Each row is a point on a landscape with many peaks, with its height.
A climber steps from a point to the highest of its 5 nearest points, and stops where none of them is higher. Distance is the straight distance between rows; heights are no part of it.
J474 h=31.1: [1,24,-8,2,-10,15,2,9,13,7,-11,-13,-2,11,-9,1,2,-10,36,-10,6,-1,5,-27,-18,6,7,-22,2,-5,26,-7,-18,2,-5,-11,5,4]
J614 h=28.2: [2,8,8,3,-33,22,4,5,17,-7,-14,-18,-8,4,-13,17,-3,-4,35,-3,9,4,0,-17,-12,3,-5,-26,-12,4,33,-12,-5,9,-4,-11,18,-1]
J718 h=39.6: [8,-7,0,7,9,-2,-6,-2,20,-2,0,-3,3,-7,-3,-7,-5,13,-19,-7,8,-4,-1,7,-1,4,-1,23,0,5,-11,-7,2,0,-22,6,9,2]
J592 h=34.4: [-8,-11,6,-4,-5,14,11,-6,0,-8,24,-11,10,-1,-3,4,-10,9,2,0,-14,-11,2,-4,-1,-22,3,3,3,4,-18,1,-4,16,12,6,-15,-4]
J72 h=51.0: [6,-9,-7,-2,-1,-1,-15,1,27,4,-2,3,0,13,-3,-10,4,8,-4,-17,8,2,-2,-11,-1,-5,3,9,9,4,-7,-4,-5,-9,-14,3,24,0]
J730 h=43.5: [-11,18,1,-14,6,-24,-14,-2,-7,-9,-7,15,8,-24,23,-2,-1,-21,-16,-7,-15,-8,11,21,12,12,9,21,8,5,-10,7,-6,-9,6,13,-15,-5]
J263 h=36.8: [5,0,1,11,2,-10,-15,3,2,19,-11,1,-5,6,-14,2,10,8,-9,-5,9,3,1,-5,16,12,-2,14,6,-7,6,10,1,-11,-19,4,10,0]
J140 h=36.3: [7,8,6,-1,-31,16,-5,12,21,-9,-8,-10,-9,1,-13,3,9,-13,23,-2,8,5,2,-17,-5,-3,-6,-28,-10,8,19,1,-4,3,-2,-7,15,-2]
J597 h=40.7: [3,27,4,17,20,0,-3,5,-5,14,-3,-9,-4,31,-5,0,1,2,2,-9,-8,10,5,-11,18,-5,-10,-5,9,-12,29,7,-5,-4,-8,-4,-2,-3]
J878 h=50.0: [-2,-11,-11,-17,-11,-29,12,-16,-32,-4,-9,9,-1,-20,42,-11,4,2,-21,30,1,14,-1,17,-1,7,2,4,8,0,-15,-6,1,-6,4,2,-14,-5]
J387 h=38.3: [6,23,0,12,12,4,-2,7,3,16,-7,2,7,29,-6,-4,1,3,11,-18,-9,11,5,-11,-1,-6,-1,-9,10,-13,27,5,-11,-7,-11,-4,-1,-2]
J702 h=40.5: [3,21,-7,9,7,1,-9,5,4,21,-4,2,7,24,-4,-4,5,10,8,-11,2,7,3,-20,3,1,-2,-9,18,-11,22,7,-13,-8,-12,-4,7,-4]
J377 h=69.2: [0,-9,0,-4,10,9,4,-6,10,-17,11,-11,3,-4,5,-9,-8,16,-10,-6,1,-7,4,-2,-10,-11,4,17,-2,5,-17,-5,-4,10,-2,7,3,13]
J728 h=49.9: [5,-2,-8,9,4,-3,-13,-4,21,13,-9,5,-1,11,-5,-2,10,10,-5,-9,9,3,3,-8,-1,-2,1,13,8,-5,-1,2,-1,-14,-14,0,20,6]
J724 h=28.3: [-2,14,0,4,-19,17,-4,4,16,-2,-14,-22,-8,1,-15,15,-7,-7,35,0,11,2,8,-22,-17,9,9,-26,-12,2,37,-12,-13,18,-7,-15,9,5]
J379 h=33.4: [-18,-23,-9,4,-19,9,10,8,-14,-2,16,8,19,-1,5,5,14,10,-7,14,-8,1,-2,14,-2,-8,-9,0,2,-14,-18,21,4,-2,32,6,-7,-5]
J862 h=28.0: [0,-6,5,7,6,-13,-13,-3,4,10,-11,10,4,-17,-11,4,2,-10,-13,-3,10,-5,7,10,20,16,-4,22,3,3,-1,-5,6,-6,-19,10,-1,-8]
J348 h=50.2: [6,2,0,-1,0,0,-16,2,21,10,-9,7,1,14,-9,-4,10,13,-4,-8,6,0,2,-12,1,-3,2,8,9,-5,2,2,-3,-15,-18,2,23,4]
J928 h=29.4: [1,26,-2,3,-1,17,0,12,12,11,-7,-13,6,11,-10,11,-1,-10,37,-15,13,5,9,-20,-21,3,13,-20,0,-10,36,-20,-18,9,-12,-18,0,1]
J962 h=37.1: [4,18,11,16,12,-7,-8,0,-19,13,-6,-11,-9,10,-3,2,13,-4,-6,-5,-4,2,-7,-14,28,10,-5,7,5,-10,25,8,5,3,-2,-3,-1,8]
J478 h=32.9: [10,25,7,13,35,7,8,16,3,14,-3,-2,-6,26,-4,7,-8,-17,22,-21,-13,10,7,-10,-10,-17,3,-7,-2,-2,30,-2,-7,10,-13,-17,-5,4]
J927 h=49.3: [13,-9,-5,-8,-10,36,18,-1,10,6,13,-3,-8,1,-21,0,0,7,16,-11,15,7,-22,-10,-10,-22,-1,-18,-26,5,0,-4,22,1,-2,-28,4,-18]
J381 h=35.5: [-16,-14,0,4,-10,2,15,-3,-11,-11,23,-1,13,-3,0,6,-10,18,-5,6,-12,-7,4,5,-5,-16,-1,-8,4,-4,-15,15,-1,10,28,9,-10,0]
J219 h=27.7: [13,16,8,4,27,9,-4,19,6,8,-7,7,-6,27,-10,17,-2,-26,22,-23,0,5,5,-17,-11,-12,7,-11,-9,2,29,-16,1,12,-13,-26,-6,4]
J594 h=23.0: [-11,-24,-11,-6,-18,30,23,11,5,21,15,5,3,-13,-27,-4,-13,12,14,12,-4,-1,-7,1,-20,-8,-4,-8,-8,-1,-5,3,-11,8,5,-9,-15,-19]
J529 h=44.6: [-16,-13,-1,4,-4,-1,9,-5,-11,-16,20,-2,5,-4,14,-2,-8,23,-13,11,0,-2,0,17,-3,-3,3,-1,0,-7,-12,15,5,6,25,13,-4,2]
J777 h=29.3: [3,29,12,18,30,4,6,16,6,4,-7,-9,-6,31,-5,7,-6,-6,12,-12,-20,9,11,-10,-1,-12,-3,-5,2,-7,32,-2,-8,8,-14,-12,-9,6]
J830 h=45.6: [-8,7,-2,-8,28,-37,-18,-14,-6,-6,-24,14,-3,-1,20,3,-17,-19,-25,-3,-27,4,15,32,4,26,5,16,17,-10,-6,10,0,-10,1,13,12,6]
J111 h=38.8: [15,-3,12,-5,-30,25,3,7,21,-12,-4,-4,-11,1,-12,5,6,-13,19,-4,12,5,-1,-17,-4,-13,-6,-21,-17,18,10,1,13,4,-1,-9,10,-7]
J818 h=53.4: [-4,-18,-12,-6,-8,-20,14,-12,-21,-16,1,6,-4,-20,31,-17,-6,19,-18,27,5,7,-9,17,0,13,-1,1,-3,1,-6,-5,-2,3,14,11,-8,-3]
J494 h=46.7: [7,-6,-3,9,8,-6,-16,1,17,13,-3,3,6,8,-11,-4,4,13,-9,-13,11,0,-2,1,3,5,-5,13,6,-2,-2,-2,1,-5,-19,5,17,0]
J38 h=13.6: [-9,17,-8,-13,-1,-25,-5,-2,-20,-9,-2,15,10,-30,32,0,10,-9,-21,-4,-11,-4,15,17,12,-1,10,13,12,4,-12,3,-3,-20,-1,12,-21,-6]
J276 h=32.8: [4,0,6,9,7,-18,-20,0,-2,14,-14,3,-2,-6,-10,13,-2,-14,-12,2,3,-8,3,4,26,21,-1,20,7,-4,-1,-7,4,0,-13,6,-1,-4]
J660 h=39.8: [11,4,7,-5,-24,7,-12,3,23,-4,-6,-4,-6,10,-6,-1,9,-12,18,-2,5,-5,1,-30,-5,-7,5,-14,0,14,8,-2,-6,0,3,-2,19,0]
J331 h=47.7: [-11,-12,5,-3,3,8,13,-9,5,-17,18,-7,4,-1,-1,-4,-20,13,-5,-5,-6,-10,6,-1,-10,-16,6,2,4,8,-18,-3,0,12,9,9,-2,5]
J293 h=58.9: [-15,-22,-8,-7,-11,-11,1,-2,-20,-10,13,12,10,-9,5,8,9,21,-14,19,3,1,-1,20,-5,-1,-9,-2,1,-11,-24,20,14,-5,28,2,-2,10]
J489 h=32.4: [-1,11,-4,0,-21,14,-7,8,24,4,-14,-9,0,5,-11,3,5,-6,27,-3,8,4,6,-27,-14,4,3,-23,5,-4,22,-9,-13,-5,-3,-6,14,2]
J416 h=27.6: [8,11,11,10,36,3,4,19,9,-5,-12,2,-11,40,-1,15,-2,-27,23,-20,-16,4,12,-12,-4,-16,2,0,-6,11,33,-18,6,10,-18,-21,-2,12]
J776 h=67.6: [-13,-26,-9,-2,-9,0,-5,1,-18,4,8,5,24,-11,6,12,15,9,-18,18,3,0,-4,27,-7,-4,-12,5,-7,-2,-35,22,15,-14,22,-4,-1,6]
J521 h=58.8: [4,0,-8,-2,-8,1,-13,4,23,5,-3,5,-1,19,-5,-8,3,3,6,-10,6,0,2,-23,-7,-2,5,-1,7,-4,-1,1,-11,-13,-9,-1,19,7]
J619 h=46.8: [0,3,-8,-5,30,-34,-8,-20,-12,-7,-21,6,-2,0,20,2,-19,-9,-21,-2,-28,4,19,29,10,28,5,14,18,-16,-10,3,-1,-7,3,16,14,8]
J600 h=47.6: [1,12,0,1,2,-18,-3,1,-5,-6,-8,9,12,-33,18,-3,1,-19,-12,-7,6,-3,9,20,16,10,7,20,7,11,-7,-6,-6,-9,-7,15,-15,-9]
J944 h=62.8: [5,-14,-2,-2,10,3,-6,-2,20,-9,-1,-4,3,1,-6,-7,-1,14,-11,-8,7,-7,2,0,0,-9,8,20,-1,6,-11,-6,-1,-1,-13,7,16,14]
J773 h=31.3: [1,-11,11,-7,-5,13,10,-5,8,-6,20,-11,-4,6,-7,3,-11,-1,0,-3,-4,-13,2,-11,-6,-22,6,1,-1,11,-18,-8,2,3,2,-7,-5,2]
J58 h=38.7: [-9,-21,-9,-13,-11,-16,1,-12,-21,-8,10,13,2,-10,18,-2,3,18,-15,29,10,4,-9,20,-6,11,-7,-6,0,-6,-23,9,15,0,22,5,-3,8]
J879 h=59.0: [7,-11,1,-4,-1,10,-6,-8,23,-7,2,-5,0,10,-1,-7,0,1,-5,-5,3,-12,3,-13,-3,-19,9,9,3,9,-17,-12,-1,-2,1,5,17,13]
J576 h=42.2: [2,13,-5,13,13,1,-9,3,-3,18,-4,-2,-4,25,-8,0,6,13,1,-9,-7,10,-6,-16,12,0,-3,2,8,-12,27,8,-6,-8,-11,0,6,-4]
J916 h=55.5: [-19,-10,-5,-21,-4,-2,-7,-4,-19,4,7,1,21,-23,4,10,7,6,-27,27,0,2,-12,36,-18,5,-6,-4,-22,8,-55,13,12,-8,10,0,-4,11]
J382 h=38.0: [-3,8,5,2,7,-22,-11,-2,-2,-2,-7,8,10,-26,4,2,-6,-17,-9,-7,-6,-7,13,20,20,14,4,20,5,9,-9,2,-1,-7,-8,14,-11,-9]
J482 h=52.9: [3,12,-7,1,-2,-18,8,-3,-5,-7,-6,-1,6,-41,26,-10,-5,1,-12,6,-3,3,4,19,12,6,10,17,-7,8,-7,-4,-9,-1,-3,9,-18,-11]
J45 h=28.4: [15,18,10,3,29,10,-7,18,8,13,-14,1,-1,26,-10,12,-7,-24,27,-21,0,7,4,-15,-20,-12,11,-9,-12,0,36,-18,4,18,-20,-26,-12,5]
J420 h=37.6: [5,-1,8,-2,17,-18,-21,-11,-23,16,-13,2,-7,5,4,2,5,-21,-3,5,-12,-16,-3,-5,17,34,1,15,15,-5,2,-7,-6,-3,7,3,4,11]
J607 h=63.1: [4,-12,17,-10,-14,15,2,-1,10,-11,6,-8,-7,1,-10,-1,-1,-9,8,-7,0,-13,1,-18,-2,-23,1,-3,-1,19,-14,-9,1,-2,1,-6,2,-5]
J147 h=46.6: [6,3,-1,12,4,-6,-16,4,8,19,-9,0,-4,15,-12,1,9,8,-11,-10,1,4,-5,-4,8,8,0,11,8,-10,12,5,2,-7,-17,0,18,3]
J653 h=36.5: [5,3,8,17,6,-7,-11,-2,-7,17,-8,-7,-5,9,-9,2,11,0,-8,-1,-1,-1,-7,-10,24,18,-8,5,7,-9,14,7,7,-4,-12,5,6,3]
J98 h=29.7: [1,10,-5,0,-2,4,-9,6,13,12,-7,2,1,22,-8,-12,6,5,12,-13,6,9,4,-20,-4,-1,5,-13,13,-13,20,1,-11,-12,-14,-2,14,-3]
J530 h=54.6: [4,12,-15,-8,-2,-15,13,-1,-10,-10,-3,1,2,-34,33,-15,5,-2,-15,9,0,7,-1,17,9,8,9,13,-1,2,-5,-10,-7,-2,1,11,-17,-8]
J175 h=49.1: [3,-16,0,-8,-13,31,17,2,2,11,17,2,-14,-6,-24,0,-13,-1,13,0,3,0,-16,-6,-9,-11,-3,-13,-18,5,-6,-6,9,6,-6,-24,-14,-21]
J215 h=42.4: [-12,-11,2,1,-6,9,15,-4,-1,-21,19,-9,6,-2,0,-3,-15,18,0,3,-9,-6,8,8,0,-15,7,0,6,-4,-12,2,-9,9,17,10,-5,4]
J431 h=53.1: [3,-1,-13,3,11,-7,9,2,1,-14,2,-2,8,-34,12,-11,3,12,-18,7,8,4,0,21,3,12,5,18,-5,3,-5,-1,-5,-1,-8,15,-6,0]
J884 h=53.0: [0,2,-9,-9,-10,-24,10,-14,-24,-5,-3,10,0,-36,43,-17,8,5,-9,20,-4,9,-4,12,3,3,5,7,8,2,-7,-5,-4,-10,-3,11,-19,-9]
J306 h=0.5: [15,4,13,5,25,6,0,22,12,-1,-12,14,-13,33,-6,18,2,-35,22,-22,-4,12,6,-17,-8,-6,5,-1,-5,8,36,-22,11,12,-18,-23,-2,3]
J42 h=33.0: [5,-1,9,15,2,-15,-19,-3,-6,14,-14,-1,0,6,-12,8,7,-8,-7,3,6,-5,-5,-1,23,21,-5,15,3,0,6,4,7,-7,-12,6,2,5]
J384 h=44.1: [-4,19,1,-6,7,-31,-7,-8,-6,-6,-9,19,8,-29,25,-2,-2,-16,-16,-1,-9,-2,10,21,13,10,11,22,9,11,-14,8,-3,-11,-4,16,-15,-10]
J76 h=39.7: [-8,22,-3,-15,10,-34,-16,-4,-11,-8,-10,19,5,-18,25,-7,-1,-23,-21,-4,-15,-3,16,25,8,8,16,13,14,6,-6,8,-4,-13,6,11,-13,2]
J742 h=39.4: [8,4,3,-5,-27,10,-3,2,20,-4,-2,-5,-11,11,-11,-3,8,-12,22,-2,13,-7,2,-26,-6,-5,-3,-20,-3,12,13,-1,-2,-6,-3,2,20,-2]
J845 h=54.5: [0,-1,-8,8,11,-5,7,-3,3,-17,6,-7,5,-22,13,-12,-14,15,-10,-1,1,1,-3,16,2,1,5,17,-6,7,-8,-3,-7,4,-8,17,-1,2]
J25 h=40.4: [3,3,0,9,11,-14,0,1,7,-1,-7,-4,2,-28,4,-4,-3,3,-13,2,5,2,4,20,9,11,-3,22,-2,7,-10,-4,-2,-3,-23,12,-1,-5]
J364 h=20.3: [4,-6,-2,12,8,-12,-17,1,12,10,-12,-1,0,-8,-11,4,3,-1,-16,-4,11,-1,-3,6,13,11,-2,23,4,-3,-5,-2,2,-10,-17,5,9,0]
J225 h=47.5: [9,-4,-4,-6,-7,40,12,0,17,-2,18,6,-10,6,-18,4,8,7,22,-16,19,4,-12,-5,-14,-24,-2,-24,-28,-1,7,-1,21,-7,-8,-22,9,-9]
J514 h=31.7: [-12,-19,-5,-8,-5,-11,0,-5,-16,-16,16,2,-1,-6,15,-5,-1,26,-12,17,4,2,-1,16,2,10,1,-11,3,-14,-14,11,13,5,21,13,-2,10]
J766 h=48.8: [-7,-6,6,-4,-4,11,4,-7,12,-15,15,-11,1,-1,-2,-6,-12,6,-6,-4,-2,-19,8,-5,-10,-20,7,9,4,5,-18,-5,-3,13,3,10,1,7]
J19 h=38.9: [4,5,-3,-13,-19,11,-8,7,18,0,-6,-1,-4,16,-4,-7,10,-5,17,-10,7,-1,1,-30,-11,-1,4,-13,6,4,8,-9,-10,-4,-4,-2,18,3]
J425 h=41.8: [-8,8,1,-13,18,-37,-19,-11,-10,-13,-10,23,3,-13,17,0,-11,-21,-18,-13,-16,-5,17,23,9,20,10,12,21,0,-10,15,-3,-10,8,11,0,5]
J66 h=32.5: [13,21,8,9,30,7,-1,11,3,9,-10,-4,-3,28,-2,7,-5,-24,17,-25,-7,7,11,-11,-13,-13,7,-13,-3,3,30,-6,-5,14,-14,-18,-13,1]
J317 h=37.7: [1,31,5,21,27,-3,5,8,1,2,-2,-19,-16,24,-3,-1,0,-4,-3,-5,-14,7,-2,-4,23,6,-10,7,-4,-8,32,0,-2,6,2,-3,-2,11]
J741 h=29.8: [-1,17,-1,5,-7,18,-1,6,12,6,-14,-19,0,2,-16,9,0,-13,36,-7,9,3,2,-18,-14,7,7,-26,-8,-3,34,-17,-14,12,-8,-11,3,1]
J502 h=60.1: [-10,-15,4,-23,-6,-18,-4,-12,-23,2,-1,18,10,-17,11,6,-1,1,-26,30,-1,4,-10,31,-23,11,-14,-2,-13,5,-43,7,16,3,17,-3,-5,10]
J130 h=46.0: [3,-11,4,-5,-10,22,19,1,2,5,17,-7,-2,-1,-22,3,-11,-1,13,4,0,-12,-3,-4,-3,-18,-1,-4,-9,10,-12,-2,1,12,6,-11,-22,-15]
J677 h=22.6: [3,8,6,3,2,-19,-13,-2,-2,2,-16,5,5,-15,-1,5,-4,-14,-11,0,-1,-7,7,19,17,16,2,23,3,5,-9,-3,5,-3,-13,17,-7,-3]
J805 h=49.8: [8,-5,7,-6,-9,33,17,4,4,5,15,-8,-12,-3,-20,-1,0,6,13,-6,10,2,-15,-7,-4,-19,-2,-15,-24,10,-3,-5,14,0,-4,-22,-7,-16]
J539 h=56.7: [1,0,-12,0,0,-12,17,-8,-12,-17,8,2,-1,-29,28,-19,-3,15,-15,17,8,11,-8,13,-1,12,4,5,-3,0,-8,-4,-8,6,5,16,-3,-7]
J289 h=60.6: [-13,-18,-2,-17,-6,-12,-6,-5,-18,-4,0,15,10,-20,9,8,-1,-2,-28,27,7,0,-18,34,-17,11,-14,-4,-14,0,-40,7,19,-5,16,-4,-2,11]
J131 h=34.9: [8,23,0,10,16,5,0,11,9,16,-6,-4,3,22,-7,-1,-4,0,23,-16,-7,7,4,-16,-9,-4,3,-15,6,-12,34,3,-12,2,-15,-6,-2,-6]
J75 h=62.2: [-10,-15,-5,-11,-7,-10,-3,0,-18,2,4,6,15,-18,4,8,4,0,-25,21,4,5,-12,32,-14,5,-10,-6,-13,3,-44,14,20,-7,22,-3,-6,13]
J285 h=41.6: [-5,7,8,-5,18,-30,-17,-4,-11,0,-14,15,8,-10,12,2,-7,-30,-9,-3,-11,-11,12,21,17,24,7,19,13,2,-12,7,-5,3,5,13,-2,7]
J247 h=49.6: [10,-16,-6,-5,-5,35,21,1,10,4,14,2,-9,-2,-27,-5,-3,6,15,-10,11,-4,-17,-5,-16,-26,-3,-15,-25,5,-7,-3,14,0,-9,-29,-4,-18]
J6 h=55.8: [1,1,-8,-1,-2,-19,18,-8,-21,-8,1,1,1,-35,35,-15,-2,9,-14,20,3,8,-1,11,4,9,3,8,-1,5,-4,-10,-6,-4,-2,15,-14,-8]
J353 h=38.6: [-2,-22,-7,-17,-14,-24,4,-15,-30,-8,-4,17,-4,-18,32,-6,3,3,-23,34,8,13,-6,19,-8,16,-5,-1,6,-4,-18,-3,2,-3,7,4,-8,2]
J297 h=31.2: [2,1,15,-2,10,-26,-26,-9,-17,3,-17,9,3,-3,-1,8,-10,-21,-3,1,-5,-13,8,8,23,31,-2,16,12,5,-7,-2,2,4,-1,11,-5,5]
J264 h=32.6: [2,29,9,18,28,-5,7,6,1,1,-6,-18,-7,28,1,1,1,-8,7,-9,-12,13,5,-3,9,-1,-2,-3,-2,-6,30,4,0,3,-4,-5,-2,5]
J780 h=40.8: [0,23,12,20,19,-3,-1,5,-13,9,-8,-18,-11,19,1,0,7,0,-4,-4,-13,8,-2,-7,27,7,-12,4,5,-12,30,8,-1,2,-2,0,-1,7]
J257 h=34.6: [-19,-20,-2,2,-21,2,13,9,-8,-7,19,8,13,-1,-2,13,4,18,-3,9,-6,-3,5,7,0,-12,-7,-5,8,-3,-16,18,-1,1,27,3,-5,-2]
J149 h=34.5: [4,2,12,11,6,-13,-20,-1,-18,14,-7,0,-13,0,-12,10,10,-11,-8,0,0,-10,-7,-1,24,25,-5,15,8,-9,9,-3,7,-2,-3,3,0,7]
J144 h=19.9: [6,-15,10,-7,-14,19,9,-4,6,-5,12,-5,-7,5,-15,-8,-3,-5,8,-3,3,-12,-5,-17,1,-25,-2,1,-9,16,-11,-9,6,4,0,-11,-9,-11]
J729 h=69.0: [-8,-16,-2,-20,-6,-19,-1,-8,-24,-5,-1,15,2,-12,12,4,2,3,-25,30,13,6,-17,24,-17,13,-12,-6,-5,4,-33,2,15,-2,15,1,-5,6]
J964 h=50.7: [-9,-11,-9,1,-2,-5,10,-8,-11,-18,17,0,5,-10,19,-8,-6,25,-12,16,6,2,-2,11,1,6,5,5,-5,-12,-14,3,1,6,19,14,-3,4]
J681 h=43.4: [3,12,3,18,4,-9,-15,-1,-3,21,-13,2,-9,22,-8,3,15,5,-9,-11,1,2,1,-12,20,8,-4,6,10,-15,17,8,5,-9,-15,1,4,-1]
J581 h=60.3: [-15,-15,-8,-11,-10,-18,-3,-5,-16,-2,11,15,10,-8,7,5,7,9,-19,26,10,0,-9,27,-10,7,-13,0,-8,-4,-31,15,19,-2,22,-1,0,11]
J767 h=47.9: [6,-12,5,-9,-9,32,14,-2,3,9,19,-7,-6,-3,-23,1,-8,-2,12,-2,8,-6,-12,-11,-2,-24,2,-5,-17,10,-9,-8,9,8,-4,-21,-15,-16]
J170 h=47.8: [4,7,-9,6,0,1,-13,5,13,19,-4,2,2,22,-6,-8,14,13,1,-12,5,7,-2,-12,-2,0,2,2,12,-8,11,8,-5,-18,-13,-3,19,-2]
J923 h=57.8: [-4,-5,-9,-2,2,-11,15,-10,-7,-18,9,-6,3,-23,20,-15,-9,24,-14,12,7,1,-9,17,-1,9,4,5,-7,-2,-5,1,0,4,6,14,-4,-3]
J501 h=51.2: [-15,-5,-2,0,4,4,11,-6,-1,-21,18,-6,6,-5,11,-4,-12,26,-8,4,-7,-2,2,9,-1,-7,5,8,4,-4,-10,3,-5,10,16,14,-3,8]
J347 h=45.3: [3,-6,11,-8,-11,13,1,-4,18,-11,8,-9,-2,6,-9,-7,-2,-3,4,-4,6,-18,2,-21,-8,-17,5,2,5,20,-18,-12,1,1,3,3,9,7]
J801 h=31.0: [-2,13,0,0,-23,17,-2,2,16,3,-13,-13,-3,5,-8,7,6,-7,35,-5,14,7,-2,-24,-15,8,1,-32,-5,0,30,-12,-18,6,-3,-2,12,5]
J109 h=31.8: [2,22,-7,0,1,13,-1,11,11,16,-12,-3,5,19,-7,-1,-4,1,25,-13,1,7,10,-25,-20,3,8,-21,2,-7,28,-5,-20,3,-13,-5,-5,-1]
J901 h=31.4: [-19,-15,5,4,-16,10,14,-4,-10,-7,19,-1,12,-1,-2,7,-9,12,7,11,-13,-8,8,5,3,-17,-5,2,11,-3,-15,9,-9,9,22,10,-16,-8]
J570 h=44.5: [-4,-16,10,-4,-14,18,22,1,-1,1,18,-1,2,-6,-22,1,-15,5,13,6,-8,-14,0,-3,2,-24,2,-3,-2,7,-10,-5,-2,13,5,-8,-16,-13]
J655 h=58.4: [1,-7,-3,2,12,3,4,-2,20,-14,6,-10,4,-10,6,-15,-7,17,-14,-3,3,-3,3,15,-4,-1,6,20,-8,6,-12,-5,3,1,-13,15,6,7]
J914 h=27.3: [2,24,4,12,14,-11,-9,4,-22,14,-8,-13,-21,7,3,-2,9,-6,-5,-1,-8,-7,-11,-11,27,26,-3,0,7,-9,14,0,-4,5,9,4,2,15]
J148 h=42.1: [-2,17,8,19,8,-2,-9,3,-10,15,-6,-7,-8,18,-9,3,13,4,-6,-5,-6,12,-2,-12,22,2,-8,1,7,-12,25,9,2,0,-9,-2,1,-3]
J874 h=71.9: [1,0,1,-8,29,-32,-16,-20,-12,-1,-20,5,-2,9,16,5,-13,-20,-11,-1,-17,-8,15,19,9,33,7,19,23,-7,-10,2,-3,-1,7,10,15,11]
J889 h=28.1: [7,22,13,10,35,4,6,18,10,-8,-8,-5,-13,36,0,10,-5,-21,16,-15,-19,8,10,-11,5,-13,-3,1,-9,5,30,-11,6,6,-14,-15,-1,5]
J968 h=24.0: [-16,-21,-6,3,-18,14,20,15,-1,5,16,7,17,-6,-7,9,0,9,9,12,-14,1,7,5,-7,-15,-11,-4,5,-4,-11,17,-5,0,24,3,-7,-19]
J217 h=20.0: [-10,-24,-7,1,-17,15,23,10,-7,12,16,7,11,-8,-17,2,-2,10,10,14,-10,-1,-3,1,-11,-7,-6,-7,6,2,-10,11,-6,10,12,1,-15,-20]
J663 h=55.0: [4,7,-13,6,5,-16,14,-2,-4,-14,-5,2,6,-33,23,-9,3,6,-7,8,1,5,-3,19,9,3,0,17,0,7,-4,-11,-3,-1,-6,10,-10,-12]
J268 h=44.7: [11,3,3,-9,-25,14,-10,-1,18,-10,-5,-5,-8,11,-7,-13,8,-13,9,-5,4,-7,0,-25,-9,-9,4,-10,-1,12,0,-8,-7,-2,2,3,23,5]
J113 h=35.9: [14,-3,15,-8,-22,15,1,3,16,-9,2,-9,-10,4,-10,-5,5,-11,9,0,13,-6,-5,-17,-3,-21,-3,-17,-9,21,0,-8,2,3,-1,-10,6,-9]
J880 h=54.9: [-6,-7,-5,3,13,-1,9,-8,-5,-22,17,-8,3,-10,15,-10,-9,23,-9,10,1,2,-3,9,-2,-3,5,4,-5,-4,-4,3,2,6,11,16,-3,3]
J85 h=54.7: [7,-6,-1,-7,0,7,-10,-1,25,-8,1,-5,-2,18,-4,-10,6,1,3,-5,8,-12,3,-23,-9,-10,2,-5,7,8,-10,-9,-3,-8,-4,-2,15,11]
J647 h=55.4: [18,-5,8,-4,-17,26,11,0,14,-2,5,-3,-16,-1,-17,-2,5,-5,20,-8,10,-8,-18,-14,-8,-24,-10,-17,-26,15,1,-5,14,2,-5,-18,-1,-12]
J859 h=34.3: [8,17,5,10,15,-12,-13,-6,-27,12,-11,-9,-16,14,4,-2,6,-19,0,1,-6,-13,-17,-15,24,26,0,12,7,-6,5,-6,-3,4,11,1,2,14]
J340 h=38.2: [-8,-19,-16,-4,-4,50,15,1,10,-1,23,-3,1,7,-26,6,0,9,17,-16,16,1,-14,-10,-19,-26,-1,-22,-24,-11,3,-11,10,-10,-3,-32,8,-4]
J192 h=41.7: [11,0,4,0,23,-21,-12,-15,-23,12,-17,7,-8,9,16,0,-6,-19,-8,-1,-17,-13,-1,-2,10,31,7,13,18,-8,-4,-8,-8,0,7,11,9,12]
J116 h=47.4: [-21,-16,-1,1,-13,-5,8,1,-12,-11,21,8,11,-4,10,7,-2,19,-10,11,-5,2,0,13,-1,-2,-3,-4,3,-12,-10,20,9,5,31,7,-4,6]
J922 h=26.2: [14,2,4,-3,-25,16,3,3,26,-13,-8,-13,-12,4,-20,12,5,0,25,-3,10,13,-1,-11,-11,-3,-8,-35,-17,10,28,4,8,5,-7,-6,14,-6]
J993 h=74.6: [21,0,5,-3,-22,32,8,-2,17,-8,7,-2,-18,7,-21,4,11,3,20,-15,14,12,-12,-11,-7,-25,-10,-27,-22,14,11,5,22,0,-2,-13,7,-13]
J221 h=41.0: [-8,-17,-11,-5,-10,35,22,2,8,17,18,3,-1,-7,-32,-1,-8,9,14,4,5,-7,-10,-7,-19,-10,-4,-14,-9,-1,-6,-4,-10,12,-5,-18,-9,-13]
J996 h=30.9: [5,10,7,8,15,-11,-16,-3,-23,11,-9,-6,-16,9,3,-2,9,-9,-6,4,-5,-8,-9,-7,30,20,-8,6,13,-10,16,0,3,8,9,6,3,11]
J798 h=30.7: [-11,-30,-8,3,-16,4,10,13,-10,1,19,17,20,-4,0,10,9,11,-5,16,-9,4,6,11,-6,-11,-14,-2,2,-4,-22,23,4,-4,27,8,-6,-4]
J846 h=28.8: [1,18,-8,0,-8,11,-9,5,13,7,-10,-3,-1,20,-5,-4,0,-5,25,-13,5,2,3,-19,-18,5,6,-21,4,-12,23,0,-20,-1,-10,-5,8,5]
J995 h=52.2: [-15,-26,-6,-2,-13,0,1,-2,-14,-1,10,8,26,-9,7,11,12,10,-12,19,2,3,0,19,-4,-12,-13,-1,-3,-5,-31,25,13,-17,29,-2,-8,1]
J134 h=53.6: [-1,-16,-11,-10,-7,-22,14,-9,-26,-4,-1,13,-2,-24,32,-11,1,14,-19,27,5,10,-4,19,-1,11,-2,5,3,-4,-10,-11,0,-7,6,13,-6,-4]

Where does a climber stop that starts at each point below?
J742 -> J377
J730 -> J923
J217 -> J993
J140 -> J377
J76 -> J923
J130 -> J993
J677 -> J923
J382 -> J923
J968 -> J776
J131 -> J521
